Points on a hilly landscape, in no order, each with its height.
A climber steps from a point to the highest of its 2 nearest points, and stops where none of them is higher. Distance is the straight distance between rows; heights are no part of it.
zuli (h 33.1): [ -1 -18  -1  -3  -4  15  15 -36  12 -24  15 -12  11  -8  -8  -6   3 -10
  16   4  18  17   6 -19   5  17  -9  -8   3 -31   6 -11]
Puveb (h 12.3): [-10  13  -6 -28  15 -23  -7  -7 -20 -17 -16   2  21  12   7  -9  10   4
  15  30  -5  22  10   5  14  -5 -11  -7  23   9   8  11]
pab (h 42.7): [ 13  25  30   4  16   5   8  15 -28  35 -16   5  -6  12 -16  -2   3 -19
   3   0 -10   1  10  24 -14   1  10  -3  -5  16  10  12]
Fem (h 37.8): [  5   7  -8   4  -6  -1  -2   8  19  -9   6 -10  23 -17   3  -1   6   9
   0   0  -4   5 -12  14 -17 -18   2 -15   0   8   2   6]
tilo (h 6.6): [ 12 -12 -17 -16  21   4 -15  -1  -5 -14  11  11  10  11   6  10 -17  31
  18 -11  10 -16   0 -26  -8   3  11  12  12  -7   4  -2]
kofo (h 24.3): [ -1   1  11 -29  18  18   0 -22 -19   7 -13 -23  16   6 -12 -24   4 -24
  10  10   4  15  15  -3 -14  -8   8   2  18 -18  14  13]
seg (h 35.8): [ -3  12  11  21 -22  -6 -10  16  34 -23   9   1 -16 -10  -6  20   4 -27
   6  -9 -20 -14 -27  -8  32   3 -21 -15 -17   8   4  -4]
pezel (h 27.5): [ -7 -20 -10   2 -13  -1  -5  -8  -4 -10   2  -7  -6  10  -3   4   2   1
  -1  -1  10   8   9  -1  10   5  -5   2   8 -15   2  -5]
supug (h 9.6): [  4  -8   8  14   4  -5  29 -23  14  25  24  -9   4 -16  -1  -8   9   2
  -4   3   8   8   5  -6 -19  -1  -1  -1 -13   5 -14  -4]
tasu (h 37.9): [-18  12  20   8 -11  10 -15  25   8 -23 -20  18 -23  -1   0   6   5 -34
  -1  -1 -25  -6  -5  -3  57  14  -4 -10 -23  11   5   6]
kulu (h 46.7): [-13  -7   0   1 -19 -19  17   4   9  19 -22  14 -12  11   8  14  15 -26
   2  26  12   8  -9  17  29   7 -26   4  -3  26  -2  -1]
tuli (h 42.6): [-12   6  -1  13   0  -4   1  23  -7   9  -4   9  -1 -16  18  -4   8   9
 -24   2 -25  -7   1  23   7  -5  11  -6 -27  12 -24   8]
Ber (h 54.4): [  3   8 -14  -6  23 -13   2 -17   1  -2  10   0  37 -14  15 -24   1  33
   2  15 -13  14   3  -1 -23 -15  11 -14   8   7 -14  11]
Mizil (h 52.9): [-12  11   4  -8  13  -5  14 -10 -14  -1   6  26   4 -22  15 -12   9  18
  -2  14 -12   0  13 -11  15   3  -1  14 -18  11 -18   5]
vugi (h 46.4): [-23 -16   4  10 -19  -5 -11  17  10 -15 -17  18 -33  -7  17   9  -4 -14
 -11   7 -13 -14  -8 -19  47  24 -16   7 -19  -1 -11  -4]
zuk (h 8.4): [ 16   4  -7 -18  31  14  -9  -1  -9  -4  13  12  12  -4   2   2 -15  32
  12 -18   4 -19   4 -28 -19  -1  25  11   5  -9  -2   2]
tati (h 21.5): [ -2  -7   5  -7   6   0  14  -4 -20  30  -9   8 -17   8   0   0   0  -6
   0   0  10   4  13   7  -5   5   2  17   0   0  -1   0]
dop (h 23.8): [  8  15  11  14   3  18  12   5   2  20  11 -21  -8 -13 -14  -7   3  -4
 -15 -13  -4  -1   3   4 -37 -13  20  -1 -10  -3  -4   4]
sen (h 46.5): [  5  -6  30  41 -23 -12  23 -25  25   3  23   5 -11  -3 -15  19  11 -13
   6  -4   9  -2 -15 -12   8  26 -27 -14 -15   7  -3 -12]
Letad (h 27.2): [-16  -7   5  18  -8  -8  -3 -15 -16 -37  -3   5   4  12   6  -9  15   2
   1  23  -9  24  14   1  35  11 -17 -20   6  -4   4   2]
fuz (h 36.6): [ 24  16   5   5  28   0   6 -23   7   7  22  -1  16  -5 -10  -5  -8  16
  14 -20   4   2  -4  -4 -39 -10  15   1   9   3   6  -5]
Namu (h 57.8): [  3  17  -6   0 -17 -17 -10  26   5   8 -23  -3  16  14  -2   7   9 -15
   4  10  -8   7 -17  38   7 -21 -11 -22   9  24  22  14]
Buz (h 36.8): [ -6  -5  15  38 -28 -22   5   2  24   0   2   9 -17   9  -1  25  17 -24
   4   5  -1  -5 -16   7  31  19 -30 -20 -14  16  -6  -2]
duba (h 43.9): [  9 -14  -8  40   6 -20 -16  -7 -14 -14  16   2  12  20  12  -4  -1  31
 -13  -3 -18  19   4  22 -17 -11   4 -28  10   7 -14  -4]
doli (h 30.5): [-13 -14  -2  14 -15  -6   1  -5   4 -16  -1  -1   2   0   4  -6  18  -5
  -2  14  -2  12   8   5  21   8  -9 -10  -2  -4  -3   0]
redet (h 32.9): [-11  19  25  22 -10  -2 -16  15  16 -24   1  15 -23  -8  -5  14   6 -26
   4 -10 -30 -14 -16  -8  49  11 -23 -12 -23   6   3  -2]
Batu (h 33.5): [-10  -6  -3  14 -19  -8   0  10  11 -10  -3   7  -4 -10   8   4  12  -9
  -7  10  -9   3  -2   4  26   4 -11 -10 -14   8  -5   3]
Zor (h 22.7): [  2  -2  -1 -23  16  26  -9 -16 -17 -11   0 -25  19   3 -16 -24  -3  -7
   8  -2   8  11  19 -11 -16  -9  18  -1  17 -30  17   9]
digen (h 21.9): [ -5  22  20   4 -20  26   6  15  30  -9  -1  -5 -17 -26 -13   7   5 -37
   3  -9   5 -12 -18 -11  15   1  -4   3 -23   2  11  -2]
Rerab (h 16.2): [ -3 -20 -26 -24 -18  -1   7 -12  38   9   6  -9   2   3  -7  15  -7 -11
  12   4  42 -10 -21 -11  -3   2 -16  21  17 -11   8 -19]
Relem (h 49.0): [-20  -3  -3  -6   6  -5  12   7 -24  18 -12  21  -8 -14  26 -15   5  20
 -16  15 -13   1  22   2  11   7   8  13 -20   5 -28  10]
bikis (h 47.5): [-12 -19 -27 -17  12 -23   5 -16   5  -9   0   7  22  -6  31  -5   8  29
  -1  32   0  12   8  -5   9   1  -3  -2   8   8 -15   7]
dusub (h 14.3): [  4  20  -3 -34  34 -23  -5 -25 -20  -6 -13   1  36   6   3 -19   2   7
  18  22  -3  17   7  -6  -9 -10  -5  -7  34   6  10  14]
riluk (h 25.2): [ -3  -8 -12 -20  -1  35 -10   0  -2  -6  -1 -34   5   1 -13 -11  -1  -6
  -3  -8  14   3  12 -10 -14  -9  18   2  16 -34  14   3]
suku (h 19.6): [-17 -16 -10 -18 -29  17  11   7  21   9 -28  -3 -24 -12   6   0  -6 -27
  -8  21  24  -4  -6 -14   8  11  -9  23 -12  -4  -1  -5]
Pomev (h 13.7): [  3 -17 -25 -23  -5  13   6  -8  23  -6   8  -5   1  -8   3   9  -7   5
   8  -5  25 -13 -11 -27  -6   3  -1  19   4 -13   4 -13]
teno (h 37.5): [-20 -35  -9  11 -25  -9  15   5  12  22 -14  -1 -20  -1  15   0   7  -4
 -18  17  10   4   1   7   4  12  -9   8 -13   4 -17  -1]
tolog (h 50.9): [  1   9   3 -10 -11 -10  11  18   7  19 -21  24 -15   4   3  19   7 -16
   6  13   2  -1 -12  14  22   2 -13  10 -10  24   7  -2]
Zolaz (h 4.0): [ -2  12  -6  -1  16 -25 -13  26 -32   3 -19  22   5   3  20   3  -1  29
 -14   1 -32  -7   7  22   5  -2   9  -6  -5  10  -9  12]
teb (h 35.9): [-10  -4  19  22 -14  11  26  -3   3  12   7   3 -21 -17  -1  -7  13  -8
 -14   0   1  -1   8  -8  10  16   3   2 -33   2 -25  -4]
vanub (h 22.5): [  1   7   1   8  17   1 -16  -9 -22 -39  12   9  20  -4   5 -12  -1  23
   2   3 -16  12  12  -8   7  -5   2 -13   6  -4  -2   4]
sesir (h 20.6): [  4   4   9  -4  -8   6 -14   2 -18 -17  -2   5  -7  22 -25  10  -1 -18
  11 -10   8   3   5   4  18   4 -13   2  14  -6  27  -7]
garot (h 49.9): [  4  -7  15   6 -16   8   1   0  -6  -9   8  20 -39   8 -19  25 -15 -16
   7 -21  13 -17  -5 -20  29  23 -18  22  -2 -18  12 -26]
nosub (h 20.9): [ 13  21  22  30  13  22   8   5 -12  15  17  -8  -1 -18 -21 -13   2   8
 -15 -22 -13  -1   6   1 -35  -8  22  -6 -20  -2  -4   1]
luz (h 48.9): [  5 -22   0  37   4 -29   1 -21  -6 -13  23   9   0  17   9   1   3  32
  -4   0  -6  15   6   7  -1   8  -7 -16   2   8 -21 -12]
Zimig (h 26.3): [  0  -8   1   7  22  -9   4 -40  -8 -22  16  -1  22  12  -2 -19   7  14
   7  15   1  31  15  -8  -3  -7  -5 -12  19  -6  -2  -3]
Napul (h 50.2): [ 10  -3 -21  -8  25  -5 -11 -11   8 -16  15  -2  35  -9  15  -7 -10  33
   5   3  -9   0   0  -9 -30  -7  20 -12  10   2 -11   9]
fazo (h 52.1): [  5  14 -12  -5 -21 -15  -9  30  21   1 -13  -2  12   3   2  19   6 -14
   6  -1  -3  -8 -30  27   6 -20 -12 -15   6  20  21   6]
vuzef (h 44.7): [ 10  -1   1  29  -3   4 -10   0  21 -28  35  -9   2 -20  11   5  -6  17
 -11 -18 -19  -3 -13  -1 -13  -6   8 -15 -19   3 -21  -8]
sapor (h 39.2): [  9  40  24  17  10   0   5  21  -3  -2   4  30  -2 -18  -2   6   4  -3
  -2 -13 -29 -13  -8   5  10  -3  -2  -2 -29  19  -7   0]
Meled (h 40.0): [  3  -8  14  -2 -10  19  21 -22   8   9  11 -15 -21   4 -27   3  -4 -26
  10  -8  29   3   7 -15   0  14  -4  13   2 -25  11 -17]
peta (h 0.8): [  9  18  -2   2   9 -25  -8   3  -9 -22   1  21   9   9   5  10   0  16
  11   5 -13   6  -7   7  11  -9 -12 -12  11  19   6  -4]
Soz (h 30.4): [  2   9  18  -5   1  11  13  -8  -2  15 -10 -20  17   2 -14 -10  17 -31
   3  18  -4  22   5  19  -5 -14  -3 -13   7  10  12  13]
Buge (h 26.9): [ 10  14   6  -7 -20  22  -2  18  18  -2  -5   0 -24 -12 -17  20  -4 -29
   3 -18  15 -22 -22  -7   6   1  -5  19  -9  -2  16 -12]
Kamib (h 26.8): [ -2   4  13 -20  14  12  -2 -17 -12   6 -12 -28  24   7 -11 -32  10 -27
   4  20  -2  27  13  14 -13 -12   1 -17  17 -10  17  19]
godud (h 50.3): [-15  -7 -21 -11  10 -16   2  -4  -5   0  -3  -4  26 -13  26 -18   9  31
  -9  26 -11  15   8   4  -4  -9   6  -6   2  10 -18  13]
Nud (h 23.6): [ -4   9  11  -6 -13  10  -5  13 -13  -1 -15   6 -17  14 -14   5   3 -29
   4  -3   5   3   8   9  21   4  -5  -1   1   1  19   2]
dag (h 42.2): [-10  -3 -19 -32  -2  25 -19  28  -1 -19 -14   1   0 -23  16  -3  -7   6
   0   4  -4 -11  -1 -22  17  -2  10   8 -11 -15   0  11]
lok (h 20.4): [  1 -28 -18   7  -1  16  -9   1  -4   3  10 -29  -8  20 -10   0 -13  19
 -12 -24  19  -7  10  -4 -25  -4  26   6  15 -31   2  -5]
debu (h 29.4): [ -7  -6  -3 -35   0  -6  10   0  -2  32 -25 -13   8   9  10 -10   5 -20
   3  24   3   6   1  22  -5  -7  -7   4  14  10   5  15]
Birur (h 53.4): [  3 -10   6  29  16 -23  12 -32  -5 -18  26  15  12   1  11  -7   7  32
   4   5 -10  13  14  -9   6   8  -6  -7  -6   7 -26  -9]
sabob (h 40.1): [-14 -29  -2   2 -21 -14  28 -11  17  34 -10   0 -16   4   7   2   7 -18
  -6  20  24   5  -3   1   5  17 -17  15  -9   7 -16  -7]
Nozi (h 46.9): [ 13  24  20  -1   9  -9   4  13 -15  43 -23  -1   9  12  -8  -3   5 -15
   3   3 -10   3   3  34 -19  -8   1 -11   5  22  11  15]
diri (h 30.7): [-14 -40  -8  32 -34  -3 -10   6  16 -11   9 -23 -22  -1   9   8  -2  12
 -25  -6  -1  -9  -3  -3   6  16  -3  -7  -7 -21 -17  -9]
Zoriv (h 45.3): [  8  22  18  11  -2  10  -9  34  -7  12  -4  13 -24  -5 -14  17  -9 -10
  -6 -22 -13 -18  -8  14  -5  -3   5   7 -16   4  10   0]
rir (h 33.4): [ 16  11   8  34  17 -11 -22  -2  -9 -41  34  18   4   1   8  -3 -12  25
  -3 -12 -36  -1  -4   0   5  -3  -4 -20 -12  11 -19 -10]
viga (h 10.9): [-15  14  -7 -38  16 -14 -10   2 -26 -16 -33  10  10   8  15  -6   5   3
  12  29  -4  12   8   6  27  -1  -9   4  23   8  10  16]
gapud (h 30.8): [ -6  -6 -23 -18  -4  18 -16  24   0  20 -15 -30  -3  -1  -2  -5  -5   6
 -18  -8   9 -16   4   5 -29 -12  27   7  10 -22   5  10]
seso (h 30.1): [  9  -7  12  10  22  11   7 -22 -22  19  12 -16  -3   9 -17 -13  -4   6
  -4 -21   2   6  22  -8 -31  -6  17   6  10 -22  -1   0]
Zose (h 41.0): [  5  11  -2   5 -23  -9  -6  15  30 -20  11   2  -7 -10  -1  26  -3 -19
   8  -8  -5 -15 -29   2  19   1 -17  -2  -6  10  12 -11]
dolab (h 27.3): [ -9   4  26   3 -11  19  13   3 -15   6 -22  11 -20   9  -3  -5  12 -24
  -1  11  -2  10  14  10  22  11  -1   0 -15  15   2   7]
pevor (h 31.4): [ -3  -8   0 -31  14 -17  17 -14  -2  48 -17 -17  13   6  12 -14   5 -13
  -1  20   2  -1   3  11 -18 -12   2  10  16   9  -1  16]
mor (h 33.2): [ 13  27   3  -2   2   5   4  -3  16  -3  14  -9  23 -23 -11  -1   2  -1
   9  -1  -5   7 -14   5 -26 -21   2 -12  -1   8  11   4]
vut (h 35.7): [  3  11 -21 -29  23 -18  -6  -3  -4  29 -10 -13  32   4  11 -10  -8  16
   8  -1   3 -13  -4   0 -34 -10  11   0  26   4   7  16]
Mefi (h 27.0): [  5  -8  13  16   7  19   9  -6 -17  13  11  -8 -23   2 -14  -2  -5   4
  -9 -24   7  -3  18 -11 -14   6  16  15  -9 -21   2 -10]
pigen (h 27.1): [-12 -43 -16  30 -31 -16  -2 -11  17  -7  13 -23  -7   9   9  10   0   9
 -13  -4   9   5   0   6  -2  12  -9 -13   3 -13 -12  -8]
rafu (h 24.0): [  8 -12 -29 -12  -5   5 -22   0  11   1   2 -27  14  29 -16   3 -16   6
   4 -17  21  -5  -7   8 -23 -13   8   4  32 -13  16  -3]
Vezop (h 17.4): [ -4   0   1 -36  23 -16  -2 -16 -31  20 -24  -1   8  25   1 -14   1  -7
  14  17   9   8  19   6   2   1  -3   9  35  -1   8  10]
Govon (h 60.5): [ -9 -15   0  -6 -10  -4   0  18 -12  11 -24  28 -35  12   7  13  -6 -10
  -6  -2   9 -14   1   0  24  14 -10  27  -7   1   2 -11]
pero (h 31.7): [ 16 -17 -28   8  15  -3 -32  -9   5 -19  13 -19  26  27   6  -5 -21  26
   4 -14   4   7  -6   4 -37 -17  27 -21  29  -9  -3   2]
Zerir (h 4.9): [ 19  -1 -15 -25  28  -4 -22  -8  -1 -31  13  20  16  19  10  14 -18  30
  27  -5  11 -11  -6 -20   0   3   0   7  19   0  10  -3]
leka (h 39.0): [ -4 -12 -30 -25  -6  18 -27  37   5 -13 -16 -10   8 -10  15   7  -8  11
 -10   1   0 -20  -5 -12   3 -11  14   5   2 -16   6  12]
lifop (h 45.7): [-12  13  -2 -29   9  23  -5   8 -13 -16 -12  14   7 -23  15 -11   0   7
   3  12  -6  -4  10 -20  14  -2   8  10  -8  -8  -2  13]
Turik (h 46.6): [  2  12  -5   0 -26  -8 -13  19  28 -11  -6   1   4   4  -6  22   2 -28
   6   2   0  -4 -28  15  19  -7 -22 -12   4  14  23  -2]
Vit (h 19.4): [ -5  -4   6 -17   8 -14  10  -6 -28  27 -19  10 -11  28  -1  -1   0 -15
   6  13  11   5  16  13  12   5  -8  14  17   8   7   4]
buri (h 34.5): [-22 -36  -8  21 -35  -2  -1   9  10   9 -12  -8 -27  -4  15   7   0  -2
 -28   1   4  -5  -1   2  10  20  -6   2 -18 -11 -22  -5]
Lifo (h 24.9): [ -4 -25 -15  -5 -13   9 -16   2 -13 -24   1  -5 -14  18  -6   9 -10   1
   1 -12  14  -7  13 -10  21   9  -2   9  14 -22  10  -8]
nimo (h 17.3): [ 16  26  28  13  22  13   8  -6 -23  12  16  13  -5 -15 -18  -7  -3   7
   3 -18  -8  -1  14  -6 -22  -2  14   7 -13   0   1  -3]
difat (h 31.0): [  7   5  -8 -10 -15  16  -7  19  13   3  -3 -10 -14   1 -20  17 -10 -11
  -3 -18  21 -20 -14   1  -7  -4   3  16   4  -8  18  -9]
nired (h 36.5): [ -6 -13   3 -12  -6  17  20 -33  11  -4   9 -14  -2  -1 -14  -4   3 -25
  20   2  32  11   7 -24   5  14 -11   7   8 -28   9 -13]
kog (h 38.6): [ 12  20  36  14   4  19   6   0 -28  22  -8  -3  -6  16 -25  -9   7 -26
   4   0 -10  11  16  22  -6  -4   8 -12  -5  10  12  12]
movit (h 15.2): [ -2 -17 -10   4 -22   6   3  19  19  13  -3  -3 -35  -4   0  17 -11   0
 -18 -12  19 -24 -14  -9  -6  10  -2  22 -11 -13  -6 -20]
reb (h 5.9): [ -2  36   8 -12  20 -18 -12  27 -37   0 -23  24  13  -5  11  -5   0  17
  -1   3 -27  -6   5  11   9   2  10  -7  -5  17  -1  17]
Fezo (h 44.6): [  1 -12  21  10 -25   8  12 -18   6   0   6   5 -31   8 -19  12  -6 -20
   8 -14  25  -7   2 -20  12  28 -17  12  -5 -19   7 -23]
Zik (h 18.5): [  5 -16 -32 -29  -3  -3   7 -14  36  12   8 -23  14  11  -7   7  -6  -1
  14   0  37  -9 -18  -2 -21  -9  -5  13  27  -5  10 -10]
dotu (h 23.9): [-15  -8 -12 -27 -25  14   1  11   8   9 -33 -10  -7   8   1  -5   3 -34
   2  13  18   4  -3  17  16  -3  -3  12   5   5  15   5]
Mep (h 40.2): [ 16 -11  -6  35  14 -12 -19 -15  -9 -15  23  -5  17  15   4 -14  -9  29
  -6 -11 -19  21   1  13 -31 -18  12 -30  15  -5 -12  -1]
perek (h 22.4): [  1 -21 -13   2  -2  28 -14  -8  -8 -13  13 -32  -2  12 -19  -5 -14  10
  -2 -20  18   1  13 -11 -19  -7  22   2  19 -40   6  -6]
gezo (h 9.3): [-11  27  -5 -35  11  -5 -16  22 -26 -21 -36  17   5   0  17  -5   3   8
   7  20 -16   1   8  -3  30   2   3  -5   6   6  10  19]
Rar (h 33.3): [  0  -1  -5 -34  23 -16   4 -11  -1  44 -13 -25  23   1   6 -16  -4  -9
   2   3   1  -8  -2   2 -34 -13  11   4  24   3   6  16]
fatuk (h 41.8): [ -1 -13  20  31 -30 -13  20 -11  18  12   8   7 -22   3 -10  22  11 -19
   5   0  14  -3 -11  -4  17  23 -31  -3 -11   6  -5 -12]
gan (h 27.8): [-12 -14 -14 -15 -12  35  -5  11   4   3 -11 -35  -1 -11  -3 -17   1  -6
 -19   2   9  -2  10  -2 -15  -9  24   2   4 -28   2   9]
Zive (h 49.1): [ -8   6   1 -16  13   8   1   7 -16 -17   1  27  -7 -21  14  -5   1  16
   2   7  -7 -10  10 -26  26   9   2  17 -15  -2 -12   3]
Met (h 22.1): [ -5  -9  -3  -8 -15  10 -16 -13 -18 -30  -1  -3  -7  24 -24   5  -7 -14
  11  -9  23   1  12  -5  27  13 -16   3  19 -28  24 -12]
zak (h 2.0): [  5  13  -5   8  14 -33 -19  18 -26 -14 -11  18  11  20  10   7  -5  29
  -1  -4 -25   1  -1  19   4 -11  -1 -20  11  15   3   7]
budom (h 46.0): [-20  -7 -10   9  -5  -9   8  12  -8  14  -7   4  -1 -11  28  -9  12  16
 -20  16 -15   2  11  15   7  -1   8   1 -21  10 -28  16]
vel (h 14.4): [ 15  20  21  14  21  11  24 -17   1  20  26  10  -4 -23  -9  -6   2  13
  -2 -20   1  -7   7 -16 -24   3  13  16 -23   2 -15 -10]
girim (h 11.6): [  8  -7  15  23  10   5  33 -27  11  24  31  -8  -7 -14  -8  -8   8  15
  -5 -10   8   3   8 -13 -28   6   9   3 -17  -5 -24 -12]
zulit (h 38.3): [-10   6  -1  16 -14  -3  -3  28  19   2   0   0   2 -19  12   0  10   0
 -19   1 -22  -9 -15  13  14  -5   4  -9 -24  13 -14   5]
libom (h 35.6): [ 17 -17 -12  24   6  -2 -11 -20  11 -11  24 -21  16  17   0  -6 -11  20
  -2 -17   2  16  -4   7 -36 -13  20 -18  20  -9  -2  -6]
vemun (h 51.0): [-14 -19  13  17 -19 -14  -7   4   3 -10  -7  24 -40   9   5  19  -7 -14
  -3  -6  -6 -15  -5 -19  43  30 -28  13 -12  -4  -3 -12]
vidol (h 52.5): [  5  11   1  -2 -12  -8   0  20  -2  27 -21  -8   9  13  -8   4  12 -18
  -5  11  -3  11  -8  40  -8 -12  -5 -18  10  23  11  12]
Gasur (h 40.5): [ 18  16   8  15  27 -13   6 -27 -10   3  17  11  18   4  -5 -10  -5  16
  12  -4  -8  15   3   0 -26 -11   1  -3   9  12  -2  -4]
rire (h 43.5): [ 16  43  20   9  14  -9   6   8   2  -9  19  28   9 -25   2   5  -2   9
   4 -10 -21 -12 -16  -2  10  -8  -6   1 -24  26  -7   0]
Kuli (h 31.2): [-10  -7  27  22 -16  16  12  -1 -14   2  -5  11 -31   1  -2  -6   6 -22
  -7   0  -3   4  16  -4  25  22   0   0 -23  -2  -8  -6]
Sug (h 43.8): [ 17  25  16  26  23 -12   3 -12 -14  -5  16  21  19   1 -11  -7   1  15
   7  -6 -17  14  -1   5 -19 -12  -4 -16  -1  20 -10  -4]
gogud (h 38.5): [ 20  -2  -1  23  14  -6 -12  -9   9 -31  37   7  11  -4  13   1 -11  29
   1 -11 -20   1  -8  -5 -13  -6   9 -16  -7   9 -19 -11]
mera (h 29.8): [  0 -13   2   4   5  12   6 -34   2 -27  16 -15  19  -3 -11 -18   8  -4
   5   6   7  29  13 -11  -1   3  -3 -14   8 -24   4  -1]
vom (h 55.6): [  1  12   6 -13   1 -11   2  28 -18  16 -24  33 -27  10   1  19  -5  -8
   0   0  -4 -12  -2  15  17   8  -7  18  -7  15   4   0]
pameb (h 42.4): [  2   0 -26  -8   3 -13 -10  16  11   3  -2 -15  26  -7  12   0  -3  20
  -4   2  -4  -2 -13  15 -24 -20  10 -11  12  12   2  13]
fep (h 38.7): [  5  13 -25 -33   8 -15  -9  14  10  14 -13 -13  35  -8  13  -2  -5  10
   8   8  -1  -8 -17   7 -26 -16   7  -7  20   8  10  16]
Gar (h 34.3): [  7  15  30   3   4  18  12 -11 -11  10   2  -6   0   3 -23  -8  11 -30
   9   9   3  17  13  12   1  -5  -5 -11   2   6  12   8]
Nizer (h 27.9): [ 21 -19 -30   4   0   5 -36  -2  10 -18  18 -22  14  37  -8   9 -23  18
   6 -27  12  -5  -9   8 -30 -11  20  -9  29 -11   8  -5]
Garo (h 21.4): [  0 -12 -35 -31 -13   2 -14   4  19   9  -7 -28  15  19 -16   8 -12  -9
   7 -13  29  -6 -10  14 -11 -10  -3   8  31 -12  15  -3]
Meviv (h 7.0): [  2   1  -1 -15   8   2  22 -24  20  11  15 -10  23 -25   5 -13  10  -3
   4  13   6  11  -1 -11 -18  -9   2   5  -2   3  -4   2]
kogi (h 44.8): [-13   0 -14 -15  11 -22  10 -18   5 -26   6  14  22 -11  27  -3  14  24
   3  31  -4  15   4 -12  20   5 -15  -1   4  12 -14   2]
nom (h 23.7): [  1  -2  16   1   3  11  12  12 -18  26  -8   4 -25   3 -11   2  -6 -10
  -9 -13   1  -2  15   6 -10   8  10  14 -12  -2   1  -7]
relil (h 17.6): [ -8 -14  -5  -7 -30  14   8  12  16  13 -20  -5 -34  -2  -3  11 -11 -19
 -16   4  22 -10 -13 -12   5  12  -5  28 -14  -8   0 -14]
Tiro (h 27.6): [  2   8   2  -1   0  18  -7  13  -2  27  -7 -35  -5  -3 -12  -3  -4  -5
 -13 -11   3  -7   5  15 -41 -10  23   1   6 -10   6   8]
dadu (h 7.7): [ -2  33   2 -20  17  -7 -21  23 -33 -24 -18  23   9  -5  12  -7  -4  16
   6   7 -28  -7   9  -2  19  -5   4  -5   3   8   5  14]
zazez (h 26.4): [-10 -10  -5 -24 -21   3   9   1   5  25 -26  -9  -6  21  -3  -1   4 -31
   4  19  18   7  -2  24   8   0 -18  10  12   9  15   6]
fefen (h 55.3): [ -5 -14   5   7 -19 -10  -2   6  -4  -2  -8  26 -42  18  -3  23 -10 -17
   1 -10  10 -16  -6  -9  35  27 -28  22  -3  -5   6 -22]
rab (h 45.4): [ -5   6   6  20  -3  18  -2  16  -1  -5  19  -1 -17 -26   2  -2  -5  13
 -23 -19 -21 -19   1  -9  -3   6  12   6 -39  -9 -22  -7]
tig (h 40.4): [  9  27  13  19   1   6  -7  29   2  -1   6   9  -9 -12  -8  11  -2  -4
  -7 -23 -20 -14 -14  10   3 -11   2  -5 -23  10   1  -2]
Muku (h 58.2): [  1 -11  17  26   5 -10  23 -36   1 -12  30  14   2  -8   2  -6   9  18
   4   1   2  14  13 -20   9  21  -9  -4 -12   3 -19 -11]
Lovaz (h 52.8): [  5   1  24  34  -5 -13  24 -28   8   0  27  14  -4  -7  -7   6  11   1
   9  -1   2  11   0 -12  11  15 -19  -6 -15   8 -12 -12]
vakil (h 42.0): [-21  -4   9   5 -17  15 -21  31   5 -22 -26  11 -33  -4   6   0   0 -24
 -13  -4 -20 -11  -4  -5  43  11   1   5 -21  -6   0   1]
bifo (h 24.4): [  3  21  15  -2 -10  24  11   3  19  -3   4  -1   0 -30 -11   0  10 -20
   7   2   2  -1  -7 -11   5   0   4   3 -18   2   5   1]
fuf (h 46.3): [  9  -9 -31  -8  17 -12 -17   7   6  -1   5  -9  25   2  22  -4 -14  38
  -1  -3  -9  -4  -6   1 -31 -10  22  -9   9   7  -7  13]
Gol (h 40.3): [ -8   1  16  20 -13  23   9  10   2  -1   6   2 -28 -26   0  -5   3  -3
 -21 -11  -7 -11   6 -15   6  10   9  11 -36 -11 -19  -8]
Suk (h 24.2): [ -6   6   4   9  11  -4 -16 -11 -27 -47   0  10  13   8  -3 -10  10   9
   3  14 -17  26  16  -4  24  -1  -6 -20  16  -5   2   2]
sanap (h 10.4): [ 11  -2 -10 -16  27  11  12  -9  13  11  17   0   1 -11   3   5 -12  26
   9 -12  16 -21  -3 -28 -30  -2  21  19  -1  -5  -4  -4]
fimo (h 51.2): [ -1  -1  -5  26  -5  14  -5   9  15 -17  27 -13  -4 -27   7  -2  -3  21
 -19 -16 -19 -17  -8 -10  -6  -1  12  -6 -29 -10 -26  -7]
melab (h 35.2): [ -4  -1 -23 -25 -14  11 -15  26   9   1 -11  -8   4  -5  -2  11  -7   1
   0  -8  10 -16 -15   3  -5  -8   5   9  12  -6  17   5]
tige (h 24.1): [ -7 -38 -23  21 -20 -19  -2  -7  10   6   3 -24   3  20   4   0   8  13
 -17   0   5  15   2  22  -8  -1   1  -9  15  -8  -8  -4]
lipez (h 29.2): [ 12  35  13  -2   1  22  12   2  20  -2  16  -5  19 -29 -15  -6   3 -11
  10  -5  -2   0 -11  -3 -16 -16   5  -2 -12   2   8  -1]
Vaz (h 51.3): [  3  16  10   6   1  -3   2  35 -16  23 -19  30 -25   3   5  21  -3 -10
  -8 -14 -16 -19  -2  21  12   5  -1  14 -22  12  -2  -1]
mul (h 49.3): [ 26  38  19  13  22 -17   7  -6   6  -4  19  34  19  -8  -4   8   1  15
  15  -4 -16   1 -17  10  -9 -10  -7  -5  -8  34  -3  -6]
Lumib (h 33.0): [ 21  12  10  11  27   3   5 -19  -7  26  10 -17  11   5 -16 -12  -7   4
   6 -20  -1   4   2  -3 -47 -16  21  -2  16  -7   2   1]
zivi (h 21.6): [-12  -6 -18 -39 -21   9   6  12  15  10 -36   6 -14  -5   7   2  -6 -24
   0  19  17  -4 -10  -5  16   4  -9  25  -1   4   9   0]
Gilo (h 16.0): [  5   3   4 -30  36 -27   4 -31 -23  21 -11  -3  24  19   0 -15   0  -5
  15  16   2   8  11  -8 -14  -7  -1   7  34  -1   9  10]
seke (h 21.7): [ -8 -26 -15  15  -8 -14   5  -4   3  16   0 -18  11   4  11  -6  13   4
 -13  12   0  17   4  20  -6  -9   2 -14   5   4 -11   8]
rek (h 43.2): [-15 -16   2 -10 -12 -15  22 -15   6  16 -12   5 -11   3  10  -2  13 -17
   4  28  18  13   7   0  23   9 -23   9   2  12  -3  -2]
nefu (h 12.1): [  7 -16 -16 -15  10  17   7  -8  21   3  15  -5  -1  -8   5   6 -10  20
   3  -9  26 -16  -8 -37 -21   5  10  20   1 -14  -4 -13]
fono (h 2.9): [ 13  11 -13 -13  20 -24 -16  -4  -6 -32   8  19  18  13  10  10 -13  26
  21   3   1  -2  -9  -8   6  -4  -5  -6  20  13  10  -3]

For each start below, name the point where the climber stops.
Suk -> Mizil
digen -> Mizil
rafu -> Muku
pezel -> Mizil
sesir -> fimo
redet -> fefen
zuli -> fefen
Soz -> Namu
seke -> Mizil
supug -> gapud
dadu -> mul
tige -> vom
zuk -> Muku

Call two points neighbours if one is among the 2 nearest of the other. Go from one point of each pair to the other, from neighbour to neighbour, staying as high as possible. Name the lowest point that can't be avoided.
fefen / Ber -> digen
vom / Namu -> redet
gapud / mul -> Zor
mul / fefen -> sapor

For each start below, name every point that the climber comes to, in order.
Met -> Lifo > pezel > doli > Batu > zulit > tuli > budom > Relem > Mizil
kofo -> Kamib > Soz > Gar > kog > pab > Nozi > vidol > Namu
Vezop -> Vit > tati > nom > Mefi > seso > Lumib > fuz > Gasur > Sug > mul
